Points on a hilly landscape, in no order, each with its height.
From any point a ball rolls to the lowest of the 2 points nearest to it. It stops when none of these is lower. Distance is the straight distance between rows; heights are no part of it.
fev h=3.48: [ -7  18 -27 -34   1 -11   7  -4 -11  -1 -21  -2   2 -14  -3  29 -13 -13
 -22 -30  -7  -1   2   4  14 -15  12 -17  -5  -5  13  10  -6  11   0]
lemip h=1.22: [ -5 -20  -7  26 -20  18   9  11  11 -12   7  23 -21  -3  -3  15  25  -8
   1   1 -12 -25  -1   6   4 -21   3  11  -7   3  11 -21   5 -11   1]
pabi h=2.77: [ 17  20  14 -15   2 -15   5 -24 -14   7   6 -20  11 -15  -2 -11 -22  13
   8  14   3  25  35  -6 -12  32  13 -27 -11  11 -11 -15  -8  11  -6]
ves h=3.17: [  2   4  -3 -32  -7 -13  18 -11 -18   2 -21 -18   0 -27  -8  39 -22 -10
 -16 -36 -14  -9   2  -9   8  -6  21  -6 -27  -5   5  10  -3  20  -9]
kor h=7.94: [ 11 -18  25  20  -8   4   4   0 -19  10  -7   9  -8  -7   3   2   5  -7
  18  -1  -9 -16  -6 -17 -13   2   3  36 -40  -6 -17  -5   2  -7 -25]
Vus h=3.19: [ -8 -16  29  14  10   8  17  24  23  -4  13  -5 -11  -2  -3 -14  10 -14
  20  35  13 -23   0  -5 -15  17 -10   8   2   6   4  -1   6 -18  -5]
gota h=3.38: [ 10  17 -26  -9   9  -2 -10  -6 -11   6  -5   6  10   8   9 -12  -4   7
   9  12  -2  22   5   8   1  11   5  -1   4  -2  -3 -10  -4   3   9]
sila h=7.27: [-11  -3  11  -1   6   6  24  10  18   2  11  -8   1 -11  -1  -1 -12 -20
  31  20  -2  -8   3   5  -4  35  13   0 -22  -9  11 -16   6  -5   4]
Maful h=7.36: [ -5  -4  12  -6 -13   1  24   0   7  -1   5 -10  -8 -23  -9  11 -11  -8
  25   4 -14 -12  16   3  -1  29  30   1 -35  -7   7 -27  -2   4   3]
Disad h=6.94: [  0 -38  33  17  -2  17  30  23  20 -12   4  -9 -21 -18  -3  19   9 -18
  17  21 -10 -40   5  -8  -9  12  10  21 -35   2  -2  -8  -2  -6  -3]
lut h=2.44: [ -3   8   3 -26  10 -15  19  -1  27   5  12 -27  19  -7  -1 -12 -17 -10
   5  28  -3  15  21  10  15  21  12 -32  12   2  15   8 -14   3  19]
puz h=4.23: [ -8  -3   4  36 -13   3 -17   9  20  -3  13  19 -17  12  -7 -27  30  11
   5  11  12 -16  -3   9 -11 -21 -18  13  24   5  -6 -12  -6 -22   5]
pared h=1.98: [ -6  -8   2  31 -24  10 -17 -10 -12  -2  -8  22 -15   6  -5   0  15   1
 -15 -38  -5 -19 -23  -3 -12 -37 -13  27   5  -9 -16  -2  -1 -13 -15]
Pakup h=3.53: [  9  18 -18 -13   0 -14  -5 -10   5   6   4  -3   9  -2   0 -12   0  11
   0  14   1  17  25  13   8   7   6 -24   8   8   7  -2 -11   6  14]
pupu h=3.98: [ 16  11 -13 -26   8 -19  -3 -13 -34   5 -19  -5   0 -15   5  12 -25  10
  -5   0  -9  27  15  -1   3  10  18 -12 -23   8  -8 -14 -10  18  -8]
Figef h=0.34: [ -1  12  -9  -1  -1  -6 -22 -13 -27   4 -19  11   9   6   3   7  -3  -4
 -21 -44   4  -1 -26  -4  -2 -23 -10   6   4  -7  -4  17  -7   3 -10]
gotel h=2.28: [ -1  16  -2  -9  14  -6   5  -2   7  12   4 -12  22   3   5 -21 -14 -11
  16  17  10  11   1   0   5  23  -6  -8  11  -8   4  16  -2  -3   1]
Gitiz h=7.08: [  0 -28  13  23   9  23  22  25   7  -8   4  11 -15  -4   6   8   9 -21
  20  28  -7 -26  -7   0  -7  11   6  23 -24  -1  -1 -21   5  -9  -9]
manu h=2.15: [ -1  29  -5  -6 -13 -27 -31 -19 -12   9 -20   3 -10   1 -20  -3  10  29
 -10 -39  16   4   0   6 -13 -13 -13  -6   6   2  -4   5   1  -2  -6]
gemo h=4.24: [  9   1   0 -35  -8 -19   9 -12 -28   1 -15 -20 -10 -31  -6  32 -26  19
 -14 -12 -13  16  26   0   5   4  28 -17 -27  12  -3 -10  -8  28  -4]
fuf h=3.60: [  0  52 -22 -32  21 -22 -16 -11 -27  18 -24  -4  14   1  -4  -7 -22  18
  -1 -10  25  34  13   7  -1  16  -6 -17   2  -9 -11   0  -2   9  -2]
suri h=2.51: [ 27 -15  -8 -18 -10 -12   5 -13  -6  -5   4 -13  -1 -11   7  15  -2  12
 -16   7 -19   5  23   0  12  -7  23 -21  -2  24   3   2 -17  23  14]
Zav h=1.82: [ -5  14 -36 -10  18   1  -5   0   7  -1  -1   6  21  16  13  -8  -7 -10
 -26   3  -2  23  -7  15  22 -18 -10 -19  31 -10   7  18 -16   1  24]
vode h=4.75: [-10 -29  19 -13  -1   8  32  22  41 -17  25 -27  -7 -13 -11  18  -1 -14
  12  28 -13 -17  18   4   8  15  23 -18  -3  10  18  -2  -4   4  24]
pup h=2.01: [  6  -7  -8 -19  18   0  22  -4  -1   0   0 -13  12 -14  13   8 -24 -19
   3  14 -19   9   3  -2  11  16  26 -10 -13  -3   3  -4 -13  13   8]
far h=1.08: [ 23  30 -20 -16  29 -18 -26 -16 -30  12 -20   0  15   7   7 -15 -18  42
 -19  13  15  52  21   0 -14  13  -6 -26  12  17 -21 -11  -5  16   4]
ripud h=3.75: [ -6  -1  40  11   8   8  22  15  27   0  23 -17  -1  -7  -8 -16   1 -12
  28  42  16 -15  22  -4 -23  36  -2  -7  -3   8   1 -12   3 -18  -1]
buki h=1.26: [ -5 -29  -8  14   7  23  22   2   7 -24  10  21   1  -1  12  31   4 -33
 -21 -13 -20 -26 -18  -2  13 -21   2  -6   3  -6  12   5   5   0  -8]
mus h=2.08: [  2  -7 -16   2  17  17   9  -1 -18  -7  -3  17  12   4  19  15 -12 -25
  -7 -14 -13  -5 -26  -6  11 -10   3   9  -8 -16   5   8  -2   1  -7]
ritos h=4.20: [-24 -16  11  13 -14   3  10  17  34 -12   9  -1 -15   2 -15   5  18 -19
  -5  -7   3 -25 -18   4   8 -23 -14  -1  26   2  17  15  10 -15   4]
fabi h=4.05: [  0   4  -7  23   5  19 -22   0 -21   3   3  24   2  25  12 -16   6   5
   4 -10   7   3 -26   0  -7 -14 -14  27   9 -16 -16  -4  -2  -9   1]
Gifo h=4.50: [ -1 -29   6   1   6  12  23  13  23 -15  13  -9  -3  -6   2  16   2 -21
   6  21 -17 -19   0   2   7   8  18  -7  -6   7  12  -2  -5   3  13]
gitar h=2.92: [ 21 -27   2   6  -7   3   4  -8  -6  -9   6   2  -3   0   8   9   7   0
  -9   8 -21  -8   8  -7  10 -13  16  -4  -7  21  -2   1 -16  11   2]
Vuso h=1.56: [ -8   4 -13 -10  17  -3   0   0   0  -4  -6   0  18  10  11  -4  -9 -19
 -12 -10   2   2 -19   5  17  -7  -9  -4  17 -12   8  28  -8   0   3]
Mipo h=3.21: [ 16  -6 -13   2   1  -7  -9 -13 -18  -2  -2  11   2   4  10   1   1   3
  -5   1 -10   7  -3   0   6  -7   7  -1   3   8  -3  -2 -11   5   1]
mig h=2.13: [  7 -23 -23   9  14  15   6   7  18 -13  17   9  10  14  17  -8   5 -19
 -10  34 -12  11  -5  13  12 -10   2 -10  26  11  10   2 -10   1  22]
zos h=3.85: [  1  13 -13 -27 -35 -23  -4 -12   6  -3  -9  -8 -16 -16 -19  23  10  21
 -19 -31  -2  -6  17  10  10 -21   7 -15   0   6  17   2   1  15   6]
pomo h=3.76: [  3  29 -15 -25   7 -19 -11  -6 -31  13 -23   2   1  -6  -1   5 -20   7
   0 -21   8  17   3   2  -1   9   5  -4 -17  -9  -3  -4  -1  10  -9]
tasut h=2.32: [-21 -21   3  18  13  24  10  19  10 -11   8  11   0  12   4   4   2 -34
  -6 -10   2 -17 -43  -3   3 -14 -16  12  16  -8   3  18   8 -15  -8]
tovi h=4.14: [-10  -1  -6  37  -5  18 -21   1   0  -6   6  27 -11  19   1 -21  18  11
  -7 -12   5  -9 -22   8  -9 -32 -19  22  26  -6 -16 -10 -10 -18   4]
kagef h=3.10: [-45  16 -10   8   7  11 -12  24  22  -5   9   7   0  22  -9 -16   2 -17
   4 -15  18   5 -28  18  10  -9 -25  -1  29 -25   9  16  20 -25  12]
fabet h=4.39: [-17 -34  19  12 -18  13  23  20  37 -20  15  -7 -22 -11 -12  23  27 -17
 -18  -5  -3 -43  -8  -7   2 -30  -5   5  15  11  13  10  15  -9   0]
nik h=7.84: [ 11  -5   3  10   0   4  -1  -4 -37   8 -14  19   2  -5   8  11  -8  -6
  16 -10 -13   7 -15 -11  -6   3  10  29 -40 -14 -12 -10   6   1 -21]
nema h=4.18: [ -6   1  -4  12  -7  -7 -14   4  35  -5  16   4  -3  14  -6 -20  19   4
  -4  21  12  -1   4  17   4 -15 -15 -14  36   6  13   5  -5 -16  17]
Butib h=1.78: [-19 -21  -9  21   4  23  13  29  28 -20  14  20 -23   5  -3   4  22 -24
   3  20  -1 -20  -9  15   4 -10  -4   6   7   2  14 -21   9 -15   9]
duka h=3.11: [  9  39   8 -17   6 -23  -8 -23 -28  11 -12 -11   8 -15 -12  -5 -26  31
   5   0  17  34  33  -5 -21  33  -1 -28 -14  10 -12 -18   2   9 -13]
Luv h=2.39: [ -4  30 -17   3   2 -13 -36 -12 -13   8  -8  17   1  13  -7 -16   8  26
  -4 -18  18  16  -4  12  -5  -8 -14  -4  15  -7  -5  -4  -2  -6  10]
Vezer h=3.86: [ 10  -3  12  25  -2   0 -19  -7 -14   9   2  13  -3   6   6 -18  10   9
  11  -1  12  -7  -8  -9 -15  -6 -11  19   1   1 -15   1  -3 -10 -13]
gavar h=5.55: [  0 -19  34  -8 -26  -6  23   3  19   2   3 -34  -4 -19  -9  14   3 -10
   0 -19  -4 -34  -4 -18  -4   0   8   7 -12   6   7  32   3   9  -9]
som h=0.88: [ -6 -20  37   5 -38   8  25  19  31   0   1 -19 -28 -22 -20  16  24  -2
   6  -9  -3 -48  13 -11  -9  -2  11  24 -26   5   9  -1  14  -1  -9]
zegot h=1.96: [  0  -6 -26   1   3   2  -3  -4  12 -13   7   8   8   9   8   2   5 -12
 -24   7 -11   6  -4  16  22 -27  -4 -24  30   7  13  11 -15   1  19]
pata h=3.56: [  0 -11  -1  -2 -37   1  10 -14  -3  -9 -11  -1 -10 -14  -6  33  17  -3
 -27 -44 -16 -25  -1 -11   4 -32   4   4  -9   0   8  11   9  15 -13]
dip h=4.03: [ -7 -21   4  -5 -24   4  21   8  31 -20  16  -8  -9  -8  -9  29  18  -4
  -7  -2 -19 -29   7   1  18 -16  11 -15   5  15  23   5   3   4  12]
bedu h=6.68: [  9 -30  48  12 -10   6  24   0   5   2   7 -16  -8 -20  -5  11   0  -8
  17  16 -13 -30  14 -22 -16  16  19  20 -41   2 -14  -1 -10   4 -13]
fut h=2.46: [-29 -17  -6   2  19   9  17  35  39 -14  19  -5 -13   4  -8  10   9 -32
   6  31   4   2  -7  18  11   5  -6 -12  13   0  23   1  20 -15  16]
faf h=3.00: [  8  -3   3  10  25  17  -2   5  -4   5   9   2  20  23  22 -27  -4  -5
   9  28   8   6 -20  -8  -2  18 -14  19  17  -9 -10   8   0  -7  -1]
pev h=5.29: [  5   0  34 -27 -34 -17  17 -11   8   5   1 -41  -1 -24 -16  18  -2  10
  -4 -32  -3 -20  15 -19  -5   5  16  -1 -15   5   7  20   2  15  -8]
goduf h=2.97: [-36  13 -28  -5  14   8   2  20  28  -2   7   2  11  14  -4  -4  -3 -21
 -11  -3   5  17 -15  22  26 -10 -20 -16  28 -24  21  18  10 -19  18]
zir h=2.09: [-31 -17 -22  11  12  26  20  27  29 -22  16  19 -13   6  -2  21  11 -35
  -2   9  -2  -3 -15  15  15 -10  -7 -10  12 -10  24 -11  20 -19   9]
Nuti h=2.75: [-20 -23   9  23  24  22   3  36  20  -8  16  10 -11  18   0 -19  14 -19
   8  31  21  -9 -20   4  -6  -2 -23  21  23  -4  -4   1  15 -24   4]
sise h=3.07: [ 21  15 -20   2  28  -2 -34 -15 -46   3 -18  19   6  22  19 -14 -11  41
 -16   1   3  48  -6  -1 -10  -3  -5   7   3   2 -28 -18  -1  14  -2]
gipi h=3.47: [  6  27   0   1  15  11  -5  -5 -19  13   4   4  24  11  14 -28 -16   8
  28  20  14  20   0 -11 -14  37  -7  17  -8 -17 -13 -14  12  -3  -8]
bet h=1.39: [ -1 -25  10  30 -13  18   2  -1 -10  -6  -8  19  -5   2   4   9  14 -20
 -12 -23 -11 -28 -24 -13  -6 -32  -7  29  -5  -3 -12   7  -5 -11 -21]
gegut h=4.48: [ 23  -9  41   2 -38 -15  -3 -19 -13  14  -9 -20 -13 -18 -16   8   6  27
   1 -20  -5  -9  18 -29 -17  -5   2  16 -29  15 -15  12   8   8 -30]
kub h=2.83: [ 17   5  -9   5  13 -10 -35 -16 -47   5 -23  16  -3   7   9   3 -11  32
 -16 -18  -3  30 -11  -1  -8  -9  -7   6 -14   4 -21  -9   0  13 -17]
Nez h=4.02: [-11  -6   9   1 -18  -5   4  12  33  -8  13  -5 -16   2 -10  -2  20  -5
   8  10   5 -18   3  10  11  -8  -3 -11  17  10  19   6   5 -11   7]
Sedeg h=0.99: [  2  14 -11  -4  19   4 -20  -5 -39  11 -16  13  17  16  14  -5 -13  -3
  -8 -27   4  13 -28  -2   2  -7 -10  16  -2 -17 -11  12  -4   3  -9]
gade h=2.37: [  1 -15 -17   7  28  24  16  11   0  -8   5  12  15  10  22   3  -8 -28
   3  14 -12   3 -28  -1  10   7   3  12   5 -14   5   1   3   0   3]
digab h=3.22: [  6  -3  -4  -5 -25 -10 -11 -19 -24   3 -24   1  -9 -13  -9  30   7  10
 -28 -48  -9  -9  -6  -7  -3 -33  -2   8 -10   6  -3   6   7  14 -18]
rul h=2.53: [-27 -22  -3  30  18  36   1  28   8 -15  20  17  -8  26   4  -9   6 -25
  -3   5  10  -6 -36   8   1 -20 -26  19  30 -13  -6   2   9 -22   4]
bod h=2.16: [ 14   2  16  -7   0 -12   3 -17 -13   8   3 -15   7  -9   5  -8 -12   4
  13  15  -2  10  12 -11  -7  21  11  -3 -10   8  -7  -1 -10   7  -9]
kugor h=2.33: [ -6  11  -9  20 -17  -3 -33 -12 -16   1 -16  23 -11   9  -9  -5  16  19
  -9 -39   4  -4 -13   7 -11 -26 -10  17   5  -7 -12 -13  -2  -9  -3]
tam h=0.59: [-18  -7  13 -12  16  -3  27  17  27  -1   7 -25   6 -11  -4   7 -18 -34
  15   6   0 -10 -10   0   7  24   4  -8  -2  -8  13  23   5  -4   2]
kesun h=2.56: [ 11   7 -13  17  -4  -8 -34 -20 -31   1 -13  26 -14  13   4  -4   8  32
 -15 -19  -1  16  -7   4  -7 -21  -7  11   4   3 -19 -17  -6   5  -2]
velid h=6.34: [ 15 -20  50  19 -23  -1  15   0   7   8   5 -10 -15 -20 -12  -6  15   6
  12  11   5 -40  20 -25 -23   7  -2  22 -26  13 -14   2  -3  -7 -26]
Tuk h=2.54: [-17   5  13  10   1   3   6  21  18   7  10   0  -4   6  -5 -15   5 -14
  27   9  17 -14  -9   1  -7  18 -11   9   2  -7   7   0  12 -19  -8]
Fetil h=4.83: [ 29 -12   3  12  -4  -7 -15 -16  -5   0  10  -2   3   9   9 -20  15  19
  -3  29  -5  12  22  -2 -12  -1   6 -14  10  31  -9  -5 -17   7   8]
fipe h=1.02: [ 20 -15   6  -7  12  -4   9 -13 -22   3  -1 -12   7 -12  16   6 -21  -2
   5  22 -23  15   9  -9  -1  16  30  -1 -22   8  -9 -12 -16  18  -2]
pafiz h=7.77: [ -2   8  -1 -11  -2  -2   4  -1 -23  11 -19   8   2 -13   2  17 -15 -14
  11 -28  -8  -5 -11  -5   0   8  11  15 -41 -18   2  -4   6   3 -18]
Vereg h=1.48: [ 19  19 -15 -25  13 -31 -20 -17 -25   6 -20  -7  -1  -4   0  -2 -17  36
 -26   1   5  35  24   6  -2   0  -1 -35   7  24 -11   0 -14  21   5]
Mek h=6.04: [  5 -21  43  14  -8  -3  14  11  12   6   6 -16  -5 -12  -7  -7   7 -10
  11   5   6 -35  -8 -22 -17   9  -6  19 -10   9  -6  19   0  -9 -21]
Zeve h=1.88: [-20  13   0   1   4   1  -2  16   1  10  -2   6   1   8  -1 -10  -3 -17
  15 -16  15  -6 -22  -2   0  11 -11  11  -2 -20   8  12  11 -14  -8]
kufin h=2.17: [ -5 -17   8   9 -34   4  14   7  15  -5   3  -1 -22 -15 -10  18  21  -2
   7 -10 -10 -33   8  -1   3  -7  11  14 -21   4   9  -7   7   0  -4]
kaso h=2.69: [ 15 -12  -2   7  24  11   2  -1 -18   2   2   2  22  11  27  -6 -13 -16
   4  20 -11   9 -20  -8   2   9   4  19  -1  -4 -10   5 -10   1  -8]
lebel h=4.52: [ 10  10   6  10 -19 -16 -23 -14  13   1   6   4 -11   1  -9 -17  21  26
  -1  -4  10  -6  14   2  -8 -15  -7  -9  21  16   4   0  -8  -6   4]
roku h=0.49: [ -2 -38  12  24  -8  18  17   6   7 -15   5  10 -10  -4   6  22  17 -23
 -17  -8 -17 -36 -15 -15   1 -29   0  17  -2   6   1   9   1  -4 -12]
lov h=1.03: [-17  10  -3 -19  11  -8  13   8  10   7  -8 -15  14  -5  -2   1 -17 -29
   2 -13   2  -4 -16   3  16   8  -1 -13   2 -17  15  31   1  -3  -2]
dol h=4.13: [  3   7  11   4   8   7  11   4  23   0  19  -8  11   3  -1 -23   3  -4
  26  46  10   4  23   6 -13  30   1 -18   6   6   5 -14   1 -10  10]
Gabo h=3.15: [ 12  22  -5 -10  17   3   7 -13 -12  14  -1  -8  26   0  17 -24 -26   2
  22  29   4  33  17 -11 -14  41   7  -3  -7  -8 -16 -23   1   3  -4]
vuvek h=3.24: [ 26  -5  14   5 -13 -22 -26 -25 -30   5 -14   1 -11  -7  -2   0   1  36
  -9 -11  -3  10   9 -13 -13  -4  -3  -1 -11  23 -19   3  -4  11 -19]
Dulef h=2.84: [ 11  -9 -11  13 -15  -7 -23 -21 -33  -6 -20  20 -16  -3   1  20   8  22
 -25 -28 -16  11  -3   1   0 -33  -5   8 -11  11 -13  -9  -1  12 -12]
zefor h=3.25: [  2  23 -44  -1  21  18 -26  -5 -20   1  -2  22  23  35  18 -18  -6  17
 -20   4   5  38 -12  14  11 -18 -11   5  30 -19 -16 -16  -7   4  30]
sop h=4.30: [-18   8  -2  20  10  14 -21  11  19  -2  16   9   6  28   3 -31  10   5
   3   8  20   5 -19  11   0 -13 -25   9  41  -9  -7   9  -1 -19  15]
Gomur h=3.49: [ -8  37 -33 -28  20 -17 -16  -4 -12  11 -21   1  16   7  -3  -8  -9   7
 -14  -9  19  24   2  14  13  -5  -8 -13  14 -14   1  14 -11   3  10]
godot h=4.25: [ -5   5 -24  15   5  13 -18   6  19  -1  13  17   9  27   7 -27  13   4
   1  25   9  17  -5  20   6  -8 -13  -4  33  -3   3  -8  -2 -11  26]
pesa h=3.18: [ -6  33  -4   0   6  10   2   8   8  13   7   4  16   5   3 -25  -6   0
  38  24  20  14  10   0 -11  40  -9   2   0 -16   3 -17  13 -11  -1]
Zum h=3.73: [  3  11  -5 -24 -18 -22  -1  -7   7   1   0 -13  -5 -13 -11   6   1   7
   0  -8  -2  -4  19   9  11   2  12 -21   1   6  16   2  -5   8   6]
giri h=2.55: [-21  30 -24   5   0   7 -24   8   1   5  -1  25   3  20  -1 -22   7  12
  11  -7  17  13 -12  17   6  -3 -15   5  17 -21   1 -14   9 -14  16]
rop h=7.18: [  3  -7   4   9   3  10  12   9  -5   4   0   9  -2  -2   9  -2  -6 -15
  27  19  -6  -6  -3   1  -5  25  10  18 -28  -8  -1 -24   2  -4  -5]
lafev h=1.90: [ -3  24 -23 -19  26   2   0   4  -1  14  -7  -3  31  16  15 -18 -20 -11
   2  11  12  25  -7   5  16  19 -10   2  13 -23   0  15   3   0   8]
tulis h=1.71: [ -5 -10 -16  -9  15  12  22   4   4  -9  -1   6  14  -4  10  25 -13 -33
 -14 -16 -17 -12 -17  -2  20 -10   9 -13  -2  -8  16  20  -3   4   1]
mupa h=2.67: [ 31 -11  18  -9 -11 -25 -15 -21 -30   0 -15 -12 -16 -12  -3  11 -11  45
 -20  -6 -13  23  28 -11  -6  -2   7 -18 -15  31 -14  -3  -5  25 -14]
gep h=2.90: [-18  27 -18  -3  16  19  -5  19  15  10   7   8  13  21   5 -27  -1  -2
  25  23  21  20  -3  15   6  25 -14   5  14 -26   7  -9  21 -16  16]
Zuzep h=7.66: [  4  -9 -17   1 -10   6  11  -8 -21  -7 -11  19  -9 -15   5  32  -1 -12
  -3 -20 -27  -7   3  -2  10  -9  22   4 -36  -5   6 -17   5   8  -7]
vesaz h=3.57: [ 12  18  19   9   3  -9 -15 -14 -14  14   4   1  12   7   1 -24   1  16
  17   3  20   5   3 -16 -19  16 -13   1   1   2  -9   8   1  -6 -15]
Suv h=1.52: [  9  26 -12 -17  25  -3 -13  -3 -29  13 -12   1  26  14  15 -15 -21   1
   2  -3  14  28 -13  -4   2  12  -7  11   5 -20 -13   9   0   6  -4]
Koseb h=5.80: [  5 -17  31  11 -20  -4   7  -3   8  10  -4 -11  -7  -8  -7   0  14 -10
  -6 -21  -4 -33 -12 -17 -12 -15  -6  17  -3  10  -1  27   4  -4 -20]
dufo h=3.84: [-17  -7   2 -10 -37   6  19  -2  26 -14  -3 -10  -9 -14 -14  32  19 -15
 -26 -40  -8 -35  -5  -5  11 -31   0  -7  11   1  24  18  16   8  -4]
Mifaz h=7.59: [ 15 -20   1   2 -21   1   4 -10 -20  -4  -6   8 -17 -18  -5  26   2   8
   1  -5 -26   1  22  -6   5  -3  24   7 -42   8  -3 -26   1  13  -8]
vobeg h=3.33: [  9  40   7  -1   9 -17 -18 -25 -18  14  -1  -2  14   1  -2 -21  -9  27
  14   1  20  25  19 -11 -19  26 -11 -15   1   7 -10  -3   4  -1  -9]
Nomon h=1.16: [ -8   1   1   5 -10  -4  -7  -2  -5   0  -9   7  -2   1  -1  -1   4 -11
  -2 -27   4 -16 -19  -4  -3 -10  -7   8   0  -7   4  12   2  -7 -11]
bil h=4.93: [ 26   5   0  17  13   1 -18 -16  -8   5   9   5  18  18  14 -34   8  23
   9  33   8  19  14  -9 -21  13  -7  -3  17  21 -14 -10  -6  -3   2]
Relo h=1.84: [-11   4  19 -23  -1 -12  22   4  31  -1  13 -35   8 -16 -11   0 -13 -12
  15  12  -2  -6  13  -1   9  22  12 -21   5  -2  15  16  -5   1   9]
ziva h=1.47: [ 17  26  -6  -8  26 -23 -35 -16 -41   7 -30   7  -2   6  -1  -5 -21  50
 -21  -9  17  42   9  -1 -18   9 -13 -16  -5  16 -26  -9   7  20 -13]
Lada h=3.20: [ 17  16 -37  -3  23   1 -32 -15 -25   1 -11  16  11  26  16 -16  -2  27
 -22   5   3  46   0  10   1 -11  -4  -7  21   3 -16 -12 -13   8  19]
ruvuk h=4.31: [  0   2  -7   7  14   9  -1  13  22   4  15   6  11  17   5 -27   6  -4
  15  42   9  10   5  10  -1  13 -10  -3  23   4   4  -6   1 -12  14]
Gipa h=2.00: [ 25  -1  -3 -24 -11 -24 -10 -20 -19  -2  -2 -17  -9  -9  -2   6 -11  36
 -21   5  -9  25  35   1   1   1  15 -32  -3  33  -6  -6 -14  25   8]
vafot h=7.47: [  6 -16  20  -7 -30   0  21  -6   2  -5   5 -16 -16 -23 -12  27   2   7
  11  -3 -23 -13  26  -8   3  14  34   6 -42   4   0 -23  -3  13   2]
dulu h=3.81: [ 19  -3  26  13 -26 -20 -24 -23 -25  13 -22  -1 -18 -11 -18   5   6  34
  -5 -33   3   1   8 -16 -23 -12  -9  16 -23  13 -17   2  14   3 -32]
febo h=2.66: [  6 -11   8 -22  -1  -7  24  -7  -5  -3  -3 -24   2 -24   4  28 -18 -11
  -4 -12 -22  -7   6 -10  12   7  30  -8 -22   0   3   7 -14  21   3]
furez h=2.70: [ -2  14   4 -25  19  -9  18  -8   3  12   3 -25  23  -9   5 -16 -28  -9
  10  23   4  21  18   0  -1  35  12 -17   2  -5  -1   2 -13   5   4]
tubok h=3.66: [  4  11 -23 -35 -13 -20   0 -13 -20  -1 -25  -7 -12 -19 -15  40  -5  14
 -36 -37  -7  -1  14   5  13 -20  11 -19  -9   8   7   4  -5  24  -3]
leme h=3.31: [-10  26 -20   5  14  16 -34  -6 -19   4  -2  18  18  34   8 -23  -3  19
  -9 -19  13  20 -23  12   0 -18 -21  13  28 -26 -20   2  -2   0  19]
rus h=3.39: [ -7  34 -31 -12  20  -2 -28  -8 -23   7 -16  10  20  22   4  -9 -10  13
 -23 -23  17  23 -19  11   6 -16 -16  -1  23 -18 -16  14 -12   3  16]
Zoke h=2.89: [-14 -16  38   5 -19   1  26  28  39  -8  14 -20 -25 -19 -21   9  18  -6
  17  12   9 -39  12  -5 -11   8   2   3 -11   6  15  -2  11 -12  -5]
biku h=5.00: [ 15  -8  39 -11 -37 -16   9 -17  -2   2   7 -31 -10 -24 -14  17   2  22
   4 -12  -5 -13  29 -20 -10   9  16  -1 -21  17  -5   2  -3  15 -14]
vak h=4.37: [  2  -9  15  25 -28  -7 -13   0  24   0   7   4 -20   0 -14 -14  35  19
  -4  -3   6 -29   6  -4  -9 -31 -11  12  20  17  -4  -2  -4 -15  -3]
Mosid h=4.26: [  7 -25   1  -9 -21   9  25   2  18 -15  16  -9  -8 -11  -2  27   8  -2
  -2   9 -27 -21  23   2  13  -1  28 -13 -12  18  13  -7 -10  13  19]
tofer h=4.36: [-12   2 -13  18  23  34 -15  21  16   0  19  12  15  37  11 -34   6   3
   8  32  19  14 -18   7   3   2 -27  23  38 -21 -12  -8  18 -14  19]
rezud h=4.99: [-10 -13   1  -9   3  -1  19  18  45  -9  22 -19   0   0 -10  -1   4 -11
  11  39  -5   1  22  16   9  11   8 -27  13   9  25   0  -1  -3  25]
Bapat h=3.67: [-17  -6  24  -8 -32  -7  18  17  44 -13  17 -22 -20 -13 -18  13  22  -5
   8  -1  -3 -32  13   1   8  -6   5  -6   2   9  24   5  12  -4   4]
Motu h=4.66: [ 22   1  17   5 -18 -21 -14 -20   1   1   9 -11  -5  -8  -8 -11  12  30
   1   4   1  -2  29  -7  -9   2   2 -14   9  25  -3   0  -7   6  -3]
Torit h=2.71: [-17  20 -29  -2  10  16  -4  16   1   3   0  19   4  15   4 -11  -1 -10
  19   2   7  12 -13  18  11   9  -5   9   1 -27  10 -17  16 -10  11]
sil h=1.83: [  7  26  -7 -13   9 -32 -37 -19 -30  10 -28   3  -5  -1 -12   3  -9  40
 -20 -30  17  25   3   5 -12  -4 -14 -12   0  10 -16   7  -1  14  -9]
kosup h=2.79: [-30  -1 -18  -8  20   5  10  27  41  -5  15  -5   8   9  -4  -9  -3 -20
   7  26  10  22  -5  18  20   7 -13 -14  22 -12  21  14  16 -17  19]
zopun h=1.79: [-16 -21  13   5  17   8  18  19  17  -5   8  -9   1   1   4   3  -5 -33
   7   4   3 -16 -24  -5   3   8  -7   7   7  -7   7  23   7  -8  -8]
gapan h=2.61: [ -7 -16 -12  16  23  31   8  26   8  -8  15  17   4  19  11  -8   1 -18
  12  30   3   1 -22   9   4  10  -7  21   9 -11   1 -12  14 -15   8]
Let h=7.71: [-10  -2  -7  -6  -6   7  26   5   0  -1  -9   6  -4 -17  -1  28 -10 -25
   8 -24 -19 -15  -8  -2   9   6  20   1 -34 -15  14  -6   6   6  -4]

Where does a ball stop that starts at each point below?
pesa: far
lebel: fipe
dufo: roku
pomo: roku

Call two points neighbours if one is among the 2 nearest of the other. Go from one point of each pair to the other, from neighbour to neighbour, staying as low as possible. Name the highest point that can't be avoided.
roku / som: dip
fipe / far: zos
som / lemip: kufin
far / roku: gipi
tam / Figef: furez
roku / tam: Nuti
